Points on a hilly landscape, in no order, each with its height.
From any point a ball rolls to the lowest of the 2 points nearest to it. It stops when none of these is lower. Distance is the straight distance between rows; heights are no part of it.
k_892 height 626: [187 112  85 107 138 144 109  64 114 113 100 109 125 127  93 132 156 134
 128 108 157  89 138 153  76 159  94 178 112 102]
k_372 height 518: [ 62 144 138 146  96  83 173 172 106 104 116 128 137 170 157 135 133 177
 108 117 187 131 125 155 125 136 106 129 194  70]
k_706 height 521: [135 122 103 165 137 138 170 117 161 125 144 160 108 154 142 164 168 116
 125  93 129 141  96 118  98  96 126 193 128 139]
k_881 height 648: [158 133 114 153 114 113 113 125 131 131 129 114 144 174 109 108 110  86
 171 139 177 119 171 151 161 146 135  98 185 139]
k_350 height 266: [123 144 155 136  86 121  88 143 184  76 137 157 150 105 164 110 123 119
 134 111  68 170 123 116 136 120 107 123  97  90]
k_889 height 671: [148 130 113 122 122 118 139  99 120 110 125 106 156 217 107 107 112  95
 160 144 161  93 178 128 118 197 127 115 182 135]
k_313 height 280: [ 96 161 138 136  76 109 120 112  93 201 131 144 110  99  89 126  66  94
 113 155 138  92 147 104 157 130 143 180 135 118]
k_292 height 547: [158  97 126 154 113 166  86 119 113 113 177 141 124 160 139 153 117 131
  94 121 154 122 128 103 119 107 126 109 112 108]
k_715 height 590: [113 175 126 107  79 134 152 171 113 123 131 114 132 118 108 161 114 144
 118 126 137 129 128 152 117 118 131 141 164 101]
k_490 height 545: [170 156 116  80 103 117 168 145 122 156 107 108 139 126 108 128  60  73
 115 148 147  77 176 119  92 193 169 115 128 132]
k_668 height 262: [231 115  92 106 105 173 130  74 135 108 129 145 125 128 109 150 136 110
 166 171 148 110 185 109 166 131 116 127 105  95]
k_312 height 263: [ 99 104 149 148 154  91 143 168 113 119 154 154 121 112 114 160  92 143
 123 190 115  76 106 140 175 114 148 111 129 151]
k_932 height 354: [188 104 117 106 119 117 138 129 102 134 152 161 113 117 146 150 111  99
  89 140 100 144 167 124 158 133  80 184  84 111]
k_188 height 446: [104 119 123 165 123 182  88 153 125 152 115 130 116 104 111 121  96  92
 128 112 121 136 137 163 145  96 128  57 104 104]
k_32 height 96: [102 107 122 176 135 102 120  72 164 121  89 132 118 169 119  97 163  96
 169 112 169 152 112 119 145 161 115 179 162 170]
k_699 height 433: [146 116 154 149 165 124 118 138 109 101  89 157 118 136 117 174 121 135
  68 151 116 106 113 162 167  92 107 129 116 114]
k_823 height 421: [ 91 133 121 139 150  95 147 106 165 110 129 101 143 157 133  93 148 117
 206 138 148 167 146 158 136 139 133 129 220 161]
k_767 height 384: [128 144 132  65 140 139 154 168  97 165 170 138 114  80 107 152 118 120
 116 114  78 133 120 141  83 127 119 135 123 124]
k_109 height 153: [ 67 101 174 121 145  75 187 137 119 165 146 157 102 109 142 150 115  99
 123 112 138 148 125 149 183 109 141 148 196 148]
k_463 height 539: [ 54 153 166 149 115  89 138 166 167  78 115 108 142 186 174 107 173 180
 129 125 162 140 118 145 115 132  85 102 211  63]
k_600 height 628: [ 96 175 160 144 102 105 156 159 174 102  87  93 160 164 158 142 181  63
 126 135  98 127 135 186 145 129 165 116 173 141]
k_716 height 794: [129  88 142 108 144 144  84 120 120  95 160 131 135 173 145 108 112 138
 148  84 146 122 133  97 132 134 110 129 149 111]
k_251 height 470: [115  98 100 174 148 134 126 121 105 166 140 170 118 131  73 112 149 182
 104 163 100 139  79  98 132 149  84  98  86 174]
k_971 height 723: [141 128 153 128  95 156 108 148 156  86 146 101 131 158 170 153 137  68
 138  85 150 120 159 143 129  86 185  92 165 109]
k_759 height 451: [ 98 105 163 168 144  49 129 136 124 133 142 144 162 157 186 100 131 140
 116 150 180 144 137 180 164 153 129 137 179 124]
k_175 height 322: [ 69 112 118  83 151 123 164 129 147 121 126 126 110 118  94 133 113 147
 169 143 124 153 122 100 112 144 108 150 171 163]
k_960 height 373: [146 113 117 105 108 123 125  75  57 198 110 153 142  59  80 129 115 170
 105 174  93 113 154  76 132 143 100 129  67 138]
k_126 height 393: [ 57 117 131 150 119 126 101 111 114 178 127 162 123 100  84 119 106 143
 119 127  70 122  86  67 139 124 120 130 124 161]
k_64 height 398: [ 77  88 140 174 154 131 128  95 195  88 132 143 119 178 146 148 171 119
 152 138 126 137  95  71 124 109 145 159 146 147]
k_384 height 223: [ 22  97 174 147 128 106 164 129 137 169 146 161  89 142 137 138 130  76
 107 125 159 151 119 130 146 113 166 120 175 150]
k_285 height 311: [139  88 105 120 125  96 147  99 108 147  96 179 133 132  80 123 111 183
  98 131 121 108 110  74 141 152  61 153 161 139]
k_807 height 556: [112 173 157 115 123  96  97 166 155  64 108  89 126 214 160  91 151 180
 154 126 144 152 111 140  99 156  70 124 178  82]
k_649 height 414: [ 54 101 172 144 172  53 134 155 115 160 141 142 143 136 146 107 107 146
  97 188 160 130 113 157 160 162 137 146 162 170]
k_602 height 357: [ 88 136 147 159 114  95  99 129 152 183 126 153 146 106  90 139 116 120
  89 113  87  94 115  94 163  79 162 148 139 166]
k_771 height 728: [ 99  91 123 135 169 134 125  68 146 118 151 122  95 181 113  87 150 144
 226  94 169  76 128  85 157 166 138 137 143 167]
k_777 height 240: [148  81 121  99 160 192 117  75  88 114 140 164  73 143 125 103 217 137
 200 127 169 133 109 105 105 138 116 170  84 130]
k_362 height 253: [135  67 134 175 142 113 118  97 117 130  76 162 130  98 105 125 140 162
 200 116 134 142 160 115 217 111 102 142 115 129]
k_400 height 581: [122 115 132 151 153 120 164 167 110 167 169 126 123 148 116 148  96 121
 131 164 163 106 143 127 109 126 159 145 129 166]
k_278 height 477: [ 94 181 155 159  99  62 140 165 114 124 153 110 174 136 197 100 116 125
 104 165 164 125 143 187 164 162 140 153 162  95]
k_356 height 532: [169 145  93 125 138 198 144 104  84 184 106 116 110  92 124 117 121  88
  77 126  87 160 146 125  56 104 135 107  61 121]
k_467 height 704: [131 172 146 134 103 128 150 169 156 126 122  67 147 129 172 175 128  71
  97 105 162 106 163 154 124  85 224  86 149 133]
k_473 height 764: [123  84 100 126 171 164 114  54 110 122 134 131 124 140 100 105 137 160
 192  77  97 115 128  89 148 147 100 123 125 130]
k_753 height 625: [130  85 133 120 154 120 102  88 125 107 136 138 150  76 151 137 185 179
 148 107  67 161 114  89 155  86  92 137  98 155]
k_810 height 609: [182 115 109  88 146 136 103  95 110 113 122  95 140 108 137 141 119 144
 145 109 158  85 167 154 101 112 138 155 126 101]
k_169 height 60: [174 133 122 124 101 146 117 132 140 114 144 146 153 103 137 161 109 130
  91 125  91 134 137 134 165  77 117  76 113 101]
k_737 height 602: [205 164 114  72  93 114 143 172 150 109 128 109 151 147 132 114 127  96
 136 126 127 125 146 150  87 176 130 151 133 133]
k_128 height 317: [118 156 118 161  88 139 104 106 131 196 118 145 129  93  92 118  97  74
  92 116  99 116 147  98 136 108 152 167 101 144]
k_448 height 589: [201 168 109 108  74 139 113 136 134 109 166 119 152 149 169 100 134 145
 138  92 171 111 147 148 141 131 111  99 157  68]
k_162 height 572: [164 173 156 118  84 118  85 163 150  70 130 116 149 179 177  69 150 166
 144 123 166 123 115 137 123 156 104 106 155  64]
k_50 height 126: [ 89 103 151 145 166 124 100 157 158  57 105 114 140 111 159 140 108 134
 131 160 109 122 108 166 110 118 133 122  88 118]
k_12 height 292: [ 60 123 166 133 128 137 145 168 146 176 143 158  93 131 122 121 127  64
 125 122 110 165 107 134 105 118 147 151 145 150]
k_542 height 644: [133 169 154 125 122  98 135 186 129 115 163  63 155 155 156 123 183 140
 123 100 186 127 111 177  86 128 148 142 179 140]
k_534 height 496: [127 172 161  93  69 132 142 216 108 155 126  87 123 120 144 126  91  77
  98 121 131 119 144 162 122 139 178  87 120 115]
k_327 height 519: [162 181 136  64  66 119 151 173 124 180 104  84 127 123 131 122  88  68
  94 142 161 113 159 141  94 165 196  93 135 144]
k_146 height 356: [126 155 143 129 157  64  92 115 154  79 127 114 159 148 158  91 148 162
 167 141 149 103 128 164 146 128 122 154 176 115]
k_508 height 689: [ 61 114 116 172 143  86 186 109 126 148 126 133 118 130 124 133 113 104
 154 149 154 153 136 142 163 163 150 183 147 164]
k_338 height 629: [154 118 102 148 128 122 159 137 107 146 166  76 129 157 138 161  91 110
 116 182 202  96 178 148 107 123 169 126 132 124]
k_7 height 468: [125 135 144 152 127 126 140 129 197  92 150 171 137 185 163 151 181  94
 139 117 108 144  94 111  95 100 145 177 145 146]
k_483 height 222: [173 161 153 133  57 130 142 224 158 109 100  90 110 152 159 145 144 119
  57 103 172 133 112 153 162 135 166  53 115 115]
k_992 height 382: [123 145 147 126 142  81  84  98 157 104  91 136 159 135 144  67 154 195
 159  91 141 120 115 141 125 122  81 154 203  90]
k_411 height 325: [ 94 120 136 136 137  88 163 143  94 178 119 162 109 105  73 149 104 158
 138 185 141 100 102 117 166 137 133 145 136 174]
k_826 height 399: [112 144 163 133 117  83  83 143 155 107  88 148 178 119 127 114 119 178
 108 127 152 141 112 132 116 104  97 130 191 105]
k_886 height 344: [105 148 147 109 135 149 160 175  93 184 142 155  97 108 114 155 106  85
 112 124 100 141 110 140 111 100 157 165 123 139]
k_988 height 381: [ 54 139 130 172 143  80 149 101 190 100 128 103 131 193 148 117 187  93
 176  98 144 152 118 179 152 113 143  86 225 147]
k_24 height 258: [160 162 156 101  61 142 124 215 162  88  95 113 130 168 154 119 170 127
 104 110 144 161 112 137 138 141 119  41 137 104]
k_388 height 750: [106 104 109 128 164 151 106  50 127 135 146 124  87 146 111  80 176 148
 237  65 105  93 138  91 145 140 132 143  84 155]
k_665 height 424: [130 153 116 105 144 137 122 122  80 148 135 159 140  92 104 110  98 173
  89 195  65  93  94 105 131 169 124 134  62 157]
k_895 height 265: [160 174  89 101 119 159 122 109 113  72 122  84 162 113 138  97 132 177
 118  84 113 101 119 160  83 157 106 130  95  73]
k_184 height 105: [182 154 106 115  91 148 132 123 144 105 142 129 122  81 168 157 128 128
  47 112  92 146 117 113 164  65 170  52  77 113]
k_746 height 420: [ 63 137 156 136 129 134 120 117 105 168 124 191  85 128  60 113 133 125
 119 161  67 141  59 105 149 133 118 109 126 147]
k_331 height 561: [224 108  85  94 113 171 152  47  72 138 150  95 134 103 154 128 142 127
  66 139  93 133 172 110  98 112 111 117  70  96]
k_837 height 515: [117  83 102 199 155 138 116 152 114 150 101 150 107 153  76 146 138 158
 133 166 168 134  90  92 120 128 109 128 104 177]
k_863 height 220: [220 107 107 141 129 145  87  93 130 107 122 165 147 148  98 126 129 149
 190 158 156  98 154 100 201 123 121 107 107 122]
k_813 height 469: [143 193 113 106 103 125 106 172 150 156 156  77 159  75 130 107 142 138
  88  76  78 134  90 159  72 127 118 111 109 147]
k_482 height 643: [ 85 176 156 166 166 127 177 155 157 101 101 114 163 178 200 160 173  51
 114 145 114 120 124 184 118 132 189 139 151 135]
k_651 height 492: [176 136 108  91 133 157  96 143 127 159 144 103 152  85 148 104 141 113
  93 102  98 158 120 142  49 126 133 140  78 153]
k_512 height 326: [197  75  98 104 130 155 144  97  90 130 176 146 135 106 149 146 117 152
 127 144  98 149 181 102 158 147  88 128  63  90]
k_488 height 699: [116 101 106 107 144 113 137 103 138 107 156 117 132 189 100  82 110 131
 212 118 140  91 152  94 133 179 114 121 176 141]
k_594 height 224: [102 121 116 178 134 117 145 100 161 168  94 135 126 183  88 122 151  86
 143 138 164 167 110  99 112 142 121 148 186 205]
k_465 height 297: [180 155 121  93 149 148  82 122 130  64 121 126 142 129 149  79 141 161
 151 114 138 109 106 152 123 147 116 115  97  89]
k_922 height 567: [126 118  95 137 140 119 134 129 139 134 178 153 113 122 125 127 141 157
 123 118 117 166  87  97 109 135  89 198 119 144]
k_133 height 184: [133 137  91 121 105 164 138  94  78 160 141 156 137  84  86  97 118 119
 115 113  56 192 141 157 166 128  72 101 132 103]
k_996 height 627: [174 168 123 142  84 130 137 162 129 150 129  97 147 167 125 134 132  71
 121 117 164 128 155 153 124 134 159  87 171 144]
k_127 height 490: [181 111 124 153 167 190 101 111 106 109  96 106  88 162 154 154 109 107
  98 146 148  79 145 151 129 115 160 118  66 106]
k_894 height 323: [ 63 119 137 198 139 130 126 129 190 146 104 144 122 169 109 129 151 115
 155 131 116 152  83 103 115 118 126 127 154 167]
k_752 height 688: [196  95  88 131 140 139 146  73 111 159 133  82  91 153 132 171 130  90
 114 150 185  48 199 121  68 107 142 162 127 107]
k_221 height 114: [149 101 124 140 123 141 118 129 135 132 140 185 137 117 105 146 121 143
 141 125 104 175 143 125 177  97  94  92 145 110]
k_53 height 154: [172 117  92 151 109 145 132 109 102 166 132 161 131  83  82 135 121 129
 149 145 104 154 165 135 186 115  90  94 107 118]
k_816 height 712: [127  98 104 119 201 153 164 113  95 162 168 107 144 114 115 132 162 164
 151  94  83  94 105  99  72 144 118 148  78 175]
k_30 height 650: [126 130 108 102 137 140 136 110 131 101 106 110 131 153 106 132 129 131
 140 109 125 113 131 108  67 162 108 187 139 125]
k_947 height 261: [131 100 124 119 124 123 117  90 128 118  88 166 137 149 106 126 123 163
 126 122 149 160 133  84 132 144  74 149 185 128]
k_556 height 595: [118  97 103 141 132  92 161 125 158 124 166 176 105 116 137 114 150 204
 141 128 126 179  69  91 147 138  47 150 140 142]
k_674 height 286: [171 170 138  79  93 130 101 187 166  70  85 105 148 167 146 105 133 126
 107 100  94 151 103 109 126 156 113  63 125 120]
k_788 height 441: [ 77 129 147 158 154 120 124 135 118 174 146 192 101  98  75 108 170 161
 130 180  67 146  39 130 145 122  87  83  89 169]
k_70 height 514: [168 118 105 109 156 167 180 141 143 125 128 142 136 141 111 166 103  82
 148 174  86 105 151  79  81 168 130 184  81 134]
k_170 height 494: [120 174 152 126  71  66 116 160 111 139 128 117 179 116 199  76  90 140
 106 141 188 125 183 145 162 146 145 118 144  67]
k_46 height 328: [ 70 111 131 192 145  98 164  91 185 149 121 116 111 187 132 114 181  63
 176 130 170 171 102 130 141 146 144  98 203 190]
k_55 height 456: [ 95 102 177 106 151 107 110 106 179  74 136 119 137 142 153 107 160 127
 227 140 146 141 148 125 152 108 136 127 189 134]
k_870 height 225: [108 159 116 132 139 146 103 132 112  74  86  90 148 102 138 133 136 169
 100  90 109  95 100 185 108 112 127 152 105  87]
k_136 height 296: [193  92  99  79 138 167 145  72 103 113 132 133 138 111 127 139 119 108
 162 123 111 117 188  95 134 161  91 141  82  98]
k_38 height 605: [ 56 170 169 108  86 103 154 169 120 129 121 134 132 119 112 141 122  96
 121 149 134 133 130 163 140 132 135 119 185 127]
k_393 height 450: [145 183  81 109 126 155 139 139 102 126 164  89 176  89 122 103 149 146
  90  86  52 140 109 164  85 130 119  85  96 126]
k_903 height 463: [ 75 122 139 144 133 100 159 119 167 123 147 125 129 140 142 128 174 103
 164 121 164 198 117 156 100 111 139 156 182 144]
k_756 height 391: [ 85 159 119 168 129 109  90 161 135 141 116 148 121  84  96 113 124 160
  98 145 117 110  81 185 114 104 125 113 111 130]
k_532 height 422: [109 141  87  94 142 153 146 124  88 144 183 122 145  95  97 110 117 159
 121 128  67 137 109 126  78 122 122  89 117 147]
k_197 height 176: [137  91 137  85 173 163  92  79 111  90 140 168  73 130 126  90 188 164
 185 116 170 140  87 145 128 139  94 163 124 101]
k_154 height 672: [130 157 159 109 119 130 110 151 146  74  98  52 154 142 154 130 181 125
 132 115 201 123 118 190  87 120 189 106 150 123]
k_387 height 110: [103 111 133 100 169 158 119  65 150  70 143 139  66 136 134  90 190 181
 213 100 140 146  76 114 136 118  96 145 128 134]
k_164 height 367: [119 156 160 113 108 102  99 158 161  86 126 127 152 139 129 132 124 146
 117 151 127 163 116 114  99 113 121 102 176 140]
k_191 height 696: [188  84  99 155 157 181 134  92 113 148 138 116 103 162 103 133 152  91
 169 117 123 101 157 119 144 130 129 165  92 143]
k_119 height 479: [104 201 168 120  76 137 144 187 111 183 111 119  71 108 125 135  96  85
 107 144 118  90 130 167 159 114 193 102 117 103]
k_873 height 189: [ 75 112 125 114 188 153 124  89 169  68 127 113 107 132 119 124 152 172
 209 117 119 158 105 127 112  99  97 130 150 122]
k_941 height 413: [126 105 142 130 163 142 139 138  84 128 127 173 109 104 137 167 119 137
  82 148  73 121 108 134 171 113 103 136  84 126]
k_440 height 617: [ 87 179 163 131 102 113 135 172 146 140  76 110 144 121 124 136 135  74
 102 140 115 142 123 163 110 112 173 119 182 151]
k_424 height 566: [107 143 120 142 104 114 142 118 143 107 141 115 145 132 139 162 137 139
 135  75 124 104 136 134 134  94 132 169 172 107]
k_417 height 552: [214 150 105  91 158 165 170 159 147 113 123 131 139 134 137 142 116 108
 131 164 105 131 123 112  83 160 163 153  71 139]
k_290 height 540: [216 162  93  48  98 128 124 116 139  98  83 116 145  84 132 157 103 158
  81 160 132 140 133  99 133 124 133  95  98 112]
k_29 height 386: [154  97 137 134 140 120 157 145 110 154 122 181  99 127 107 154 113 130
 112 149 101 138 123 106 161 137  93 173 101 147]
k_987 height 396: [164  97  93 115 153 127 137  98  87 169 132 133 139  90  90 114 131 167
 101 150  83 108 135 100 114 166 102 150  54 154]
k_990 height 665: [ 66 157 137 159 154  96 187 113 134 139 105 114 153 168 162 152 147  70
 124 148 130 148 117 156 133 150 180 179 163 152]
k_214 height 67: [ 77  65 171 116 122 110 138 145 111 152 166 175 109 114 119 127  98 114
 125 115 127 155 142  86 179 119 120 120 171 136]
k_10 height 198: [ 99 103 163 129 167 102 115 158 133 112 132 116 140  95 133 138  89 158
 123 154 145  95 138 148 140 115 143 116 124 138]
k_731 height 186: [136 130 140 130 143 152 108 160 141  72  79  99 136  97 175 137 117 122
  82 103  98 119 114 192  98 106 167 131  76 102]
k_557 height 294: [119  79 131 166 128 132 145  97 134 144  92 138 104 110  99 161 120 104
 183  93 127 136 161 127 187 105 129 172 120 141]
k_71 height 511: [144 176 131 113  68  94  98 161 152 130 113 111 139  95 164 118  63 137
  97 148 169 116 150 120 144 139 169  97 114  89]
k_3 height 606: [213 172 104 114  58 137 139 156 126 111 143  88 132 175 139 133 142 116
 114  88 172  97 161 137 144 128 156  98 148 108]
k_626 height 327: [141 166 173 102  97 116  88 182 180  91  91  99 155 149 164 108 125 112
 101 128 130 150 101 121 104 130 169  87 154 159]
k_381 height 324: [166 141 146  98 161 133  80 112 146  63 110 135 126 143 139  79 163 147
 199 149 151  99 129 153 148 146 131 143 128 113]
k_215 height 708: [ 79  93 115 139 123 116 155  98 112 169 132 111 110 100 118 118  92 110
 192 123 175 151 164 138 141 159 135 178 153 122]
k_681 height 517: [169  99 110 163 160 188 119 128 107  98 157 117 106 132 140 161 116 121
  79 115 123 122 117 147 121  96 143  78  72 108]
k_852 height 680: [ 84 106 120 116 212 132 176 117 122 169 147 135 112 114 124 129 143 159
 122 101  73 143  65  68  86 137 103 158  99 198]
k_242 height 580: [231 163  98  60 112 153 168 166 159 109 137 100 128 127 143 149 128  92
 119 117 119 121 144 144  87 139 170 121  89 138]
k_559 height 185: [176 171 117  92  57 124 130 197 139 119  94 100 117 127 158 141 118 160
  63 119 184 125 126 123 167 130 157  33 116  83]
k_4 height 516: [173 145 103 157 140 166 107 122 115 191 143 115 136  66 151 126 132  87
  88 118 101 150 137 131  91  91 154 147  33 131]
k_944 height 679: [118 125 129 122 134 163 123 166 139 105 104 121 121 165 134 134 125 102
 128 129 114 152 111 107  63 135 134 144 118 147]
k_105 height 465: [ 68 147 126 200 120 106 168 141 129 107 117 133 117 149 120 196 118 145
  79 147 170  97 109 152 134  98 149 145 145 101]
k_173 height 687: [118 167 166 145  95 122 133 175 181 101 101  61 169 144 196 135 171  92
  96 109 175 126 126 180 102 122 205  90 131 122]
k_544 height 495: [ 90 141 138 167 104  95 156 132 103 104 106 127 116 145 162 171 122 164
  82 128 190 111 138 167 147 102 114 146 161  57]
k_954 height 526: [171 185  97  81  64 117 126 127 135 133  90 125 139  98 113 128  60 156
  67 156 147 124 130  90 143 148 161  80 102 104]
k_422 height 574: [111 100 148 137 127 136 107 132  99 161 148 145 113 132 134 138  96 110
  67 105 131 142 142 109 117 103 109 122 115 119]
k_319 height 410: [100 181 136 150  90 135  84 197 128 144 106 114 121  87 121  89 112 129
 100 131 127 134  89 186 102 138 136  65  91 107]
k_654 height 370: [ 61 140 167 120 173  43 162 138 108 161 140 151 103 106 105 127 112 161
 158 197 131 108  87 150 168 149 150 146 168 176]
k_211 height 418: [ 74 114 114 158 143 106 172 131 119 111 131 151 109 108 113 164 111 203
 113 139 161 111 100 130 148  97 109 159 139 117]
k_379 height 727: [ 72  81  92 150 143 138 172  87 107 151 138 121  87 108 100 136  65 154
 155  90 180 113 150 129 136 136 107 161 134 120]
k_936 height 578: [189  87  98  84 129 149 102  72  84 136 153 116 134  86 123 151 144 166
  88 122 130 122 154  81  92  94 100 136  91 117]
k_896 height 475: [122 128 115 101 146 121 172 138 124 142 134 131 143 106 116 145  96 135
 141 154  68 108 145  90 121 171 136 201  80 148]
k_106 height 673: [161 114 116 166 153 154 127 118 133 137 113 138 124 186 112 132 122  79
 170 125 131 105 148 128 143 134 148 126 143 158]
k_836 height 226: [121 158 140 102  51 148  82 122 107 160 127 154 130  54 117 122  94 128
  96 161 111 156 128 109 132 116 138  88 116  83]
k_382 height 366: [125 140 108 175 146 125 107 134 123 163 152 140 129  78 110 121 132 124
 118 108 110 127 122 181 139 105 113 145  91 134]
k_110 height 459: [146 120 131 182 172 146 108 110 115 103  87 134 118 163 133 160 123 129
  90 124 109  80 103 147 139 125 134 159  77 134]
k_82 height 661: [176 124 120 130 141 133 140 104 101 127 143  62  98 170 180 171 127  93
  95 152 205  85 174 115  91 122 166 141 130 111]
k_576 height 239: [116 125 138 139 123 156 105 127 142 121 136 163 136  87 159 118 137  97
 109 111  47 190 117 132 126 119 105 131  80 117]
k_281 height 597: [181  93  96 127 128 169  97  59 106 144 127 110 148 101 114 150 170 153
 145 123 122 135 159  73  99 103 126 138  56 147]
k_177 height 428: [113 140 116 173 116 150  76 208 155 126 144 111 116 118 124 104 103 108
 109 101 110 141 118 188 119 123 127  41 100 123]
k_443 height 336: [100 100 118 181 154 126 131 117 125 169 111 149 102  82 109 127 142 117
 149  88  90 125 126 137 156 113 120 158  86 168]
k_231 height 168: [184  93 139 152 138 137  89 116 137  98 131 183 138 152 135 108 135 146
 174 135 138 130 134 130 182 119  85  93 150  99]
k_413 height 464: [110 160 156 171 119 150 110 153 110 168 112 122  87 109 102 150  76  86
  98 134 116  99 140 168 145  95 164  86 103 115]
k_54 height 425: [108  91 152 109 151 124  94 128 167 123 126 111 152 111 129 110 133 110
 195 127 109 160 141 113 113  94 134 112 152 169]
k_166 height 193: [103 145 171  96  60 130  84 159 113 143 125 172 118 119 126 125  95 104
 102 129 114 163 135  91 129 130  97 107 162  92]
k_869 height 588: [143 133 130 124 116 110 101 127 125 104 150 102 158 122 146 145 122 154
 115  85 168 100 146 155 119  72 145 139 151 104]
k_406 height 251: [113 181 145 112  43 108  95 112  93 188 107 139 115  73 109 111  61 123
 109 168 148  93 138 106 152 121 152 119 122  80]
k_627 height 374: [ 66 107 119 169 142 101 192 121 106 159 153 163  78 100 106 146  99 170
 151 157 150 110  93 124 184 143 111 149 118 141]
k_344 height 748: [100  76  71 130 133 168 161  88 105 134 166 131  90 118 118 155 102 145
 160  82 131 122 155  91 124 136 124 143  98 100]
k_720 height 504: [148 147 117 157 119  83 141 156 125 118 166 113 156 151 165 101  92 122
 125 187 182 123 154 170 145 183 148 139 130 114]
k_943 height 707: [213 107  97 132 152 176 121  74 111 160 133  93  77 165 132 152 143  67
 162 113 157  61 192 114 112 105 150 154  94 121]
k_147 height 569: [169 105 122  86 134 118 147 118 102 164  80 117 128 131 107 150  76  78
  93 171 135  74 200 106 123 185 132 150 113 127]
k_670 height 196: [124  76 130 158 152 118  89 100 141 117  79 146 140 139 112 111 146 154
 171 122 143 140 114 108 151 136 101 160 148 149]
k_719 height 264: [ 67 101 114 134 154 138 161 101 140  84 118 111 100 114 116 149 135 154
 196 123 148 150 130 111 134 127 135 156 160 135]
k_145 height 146: [172 176 118  91  74 115 120 165 185 119 123 101 125  88 145 137 135 151
  54 100 134 138  99 112 153  95 185  38  88 106]
k_743 height 613: [150 127 155 117 128  96 113 127 115 104 168  97 149 160 179 118 166 144
 116  66 199  94 132 180 111 107 148 160 183 103]
k_917 height 447: [140 163 102  75 123 108 141 149 117 135 151 148 148  85 101 122  75 155
 128 174  78  90 135 111 118 167 116 146  86 138]
k_560 height 548: [215 122  84 113 136 196 183  66 101 160 128 105 140  99 132 113 143  89
  50 142  80 152 148  97  80 126 139  85  50 119]
k_861 height 212: [144 147 113 136  95 161 108 144 129 126 130 166 127 110 111  93 136  94
 123 109  73 197 127 155 123 137  71 125 111 108]
k_900 height 778: [115  98 118  92 153 189 109  72  99  67 150 138 102 173 126 111 141 145
 177  85 117  99 130  73 146 149 108 124 135  97]
k_760 height 654: [ 78 105 152 105 186 139 118 120 128 133 134 124 121 120 126 117 147 154
 117 111  52 175  79  92  88 131  85 124 109 160]
k_815 height 520: [122  92 131 148 163 119 136 139 138 128 174 119 138 135 134 144 145 113
 150 148 178 156 124 135 112 114 151 160 155 172]
k_97 height 676: [ 70 112 153 116 174 127 114 154 161  69 124 116 118 176 128 130 128 132
 134 138  81 166  97 103  81 135  93 117 135 142]
k_407 height 349: [142 115 131  99 119 117 107  96  74 185 105 175 138 110  63 130 119 144
  94 160  85 112 126  81 134 144  77 124 142 145]
k_744 height 614: [169  83 115 128 139 131 109  69  92 127 135 127 177  94 152 111 182 193
 140 126  86 146 138  90 141 118 112 132  62 147]
k_398 height 639: [ 90  91 175  96 177 110 103  94 129 129 110 133 145  66 121 128 146 180
 146 106  58 161 106  85 116 112  92 129 127 171]
k_658 height 376: [114 105 138  80 161 124 106 128 135 139 136 121 137 134  79 111 102 134
 157 120  95 137 129  96  94 131 106 119 168 164]
k_484 height 147: [ 72 108 170 103 111 115  88 169 127 142 142 148 129 144 123 106  86  89
 137 136 112 153 147 113 140 133 125  81 167 124]

Call two points neighbours if one is among the 2 nearest of the other. Go from one point of each pair to the other, from neighbour to neighbour, staying as low as possible. Name the highest point that can't be avoided.
k_221, k_50 -> k_826
k_424, k_214 -> k_944
k_214, k_387 -> k_837
k_823, k_387 -> k_55

Write out the way that a ball takes from each point below.
k_737 -> k_417, k_70, k_896, k_917, k_665, k_987, k_960, k_407, k_285, k_947, k_670, k_32
k_344 -> k_379, k_215, k_508, k_990, k_482, k_600, k_440, k_38, k_715, k_424
k_490 -> k_327, k_534, k_119, k_413, k_188, k_177, k_319, k_756, k_382, k_443, k_557, k_362, k_670, k_32
k_97 -> k_760, k_398, k_753, k_744, k_281, k_936, k_331, k_560, k_356, k_4, k_651, k_813, k_393, k_532, k_767, k_886, k_12, k_384, k_109, k_214
k_852 -> k_760, k_398, k_753, k_744, k_281, k_936, k_331, k_560, k_356, k_4, k_651, k_813, k_393, k_532, k_767, k_886, k_12, k_384, k_109, k_214
k_147 -> k_70, k_896, k_917, k_665, k_987, k_960, k_407, k_285, k_947, k_670, k_32
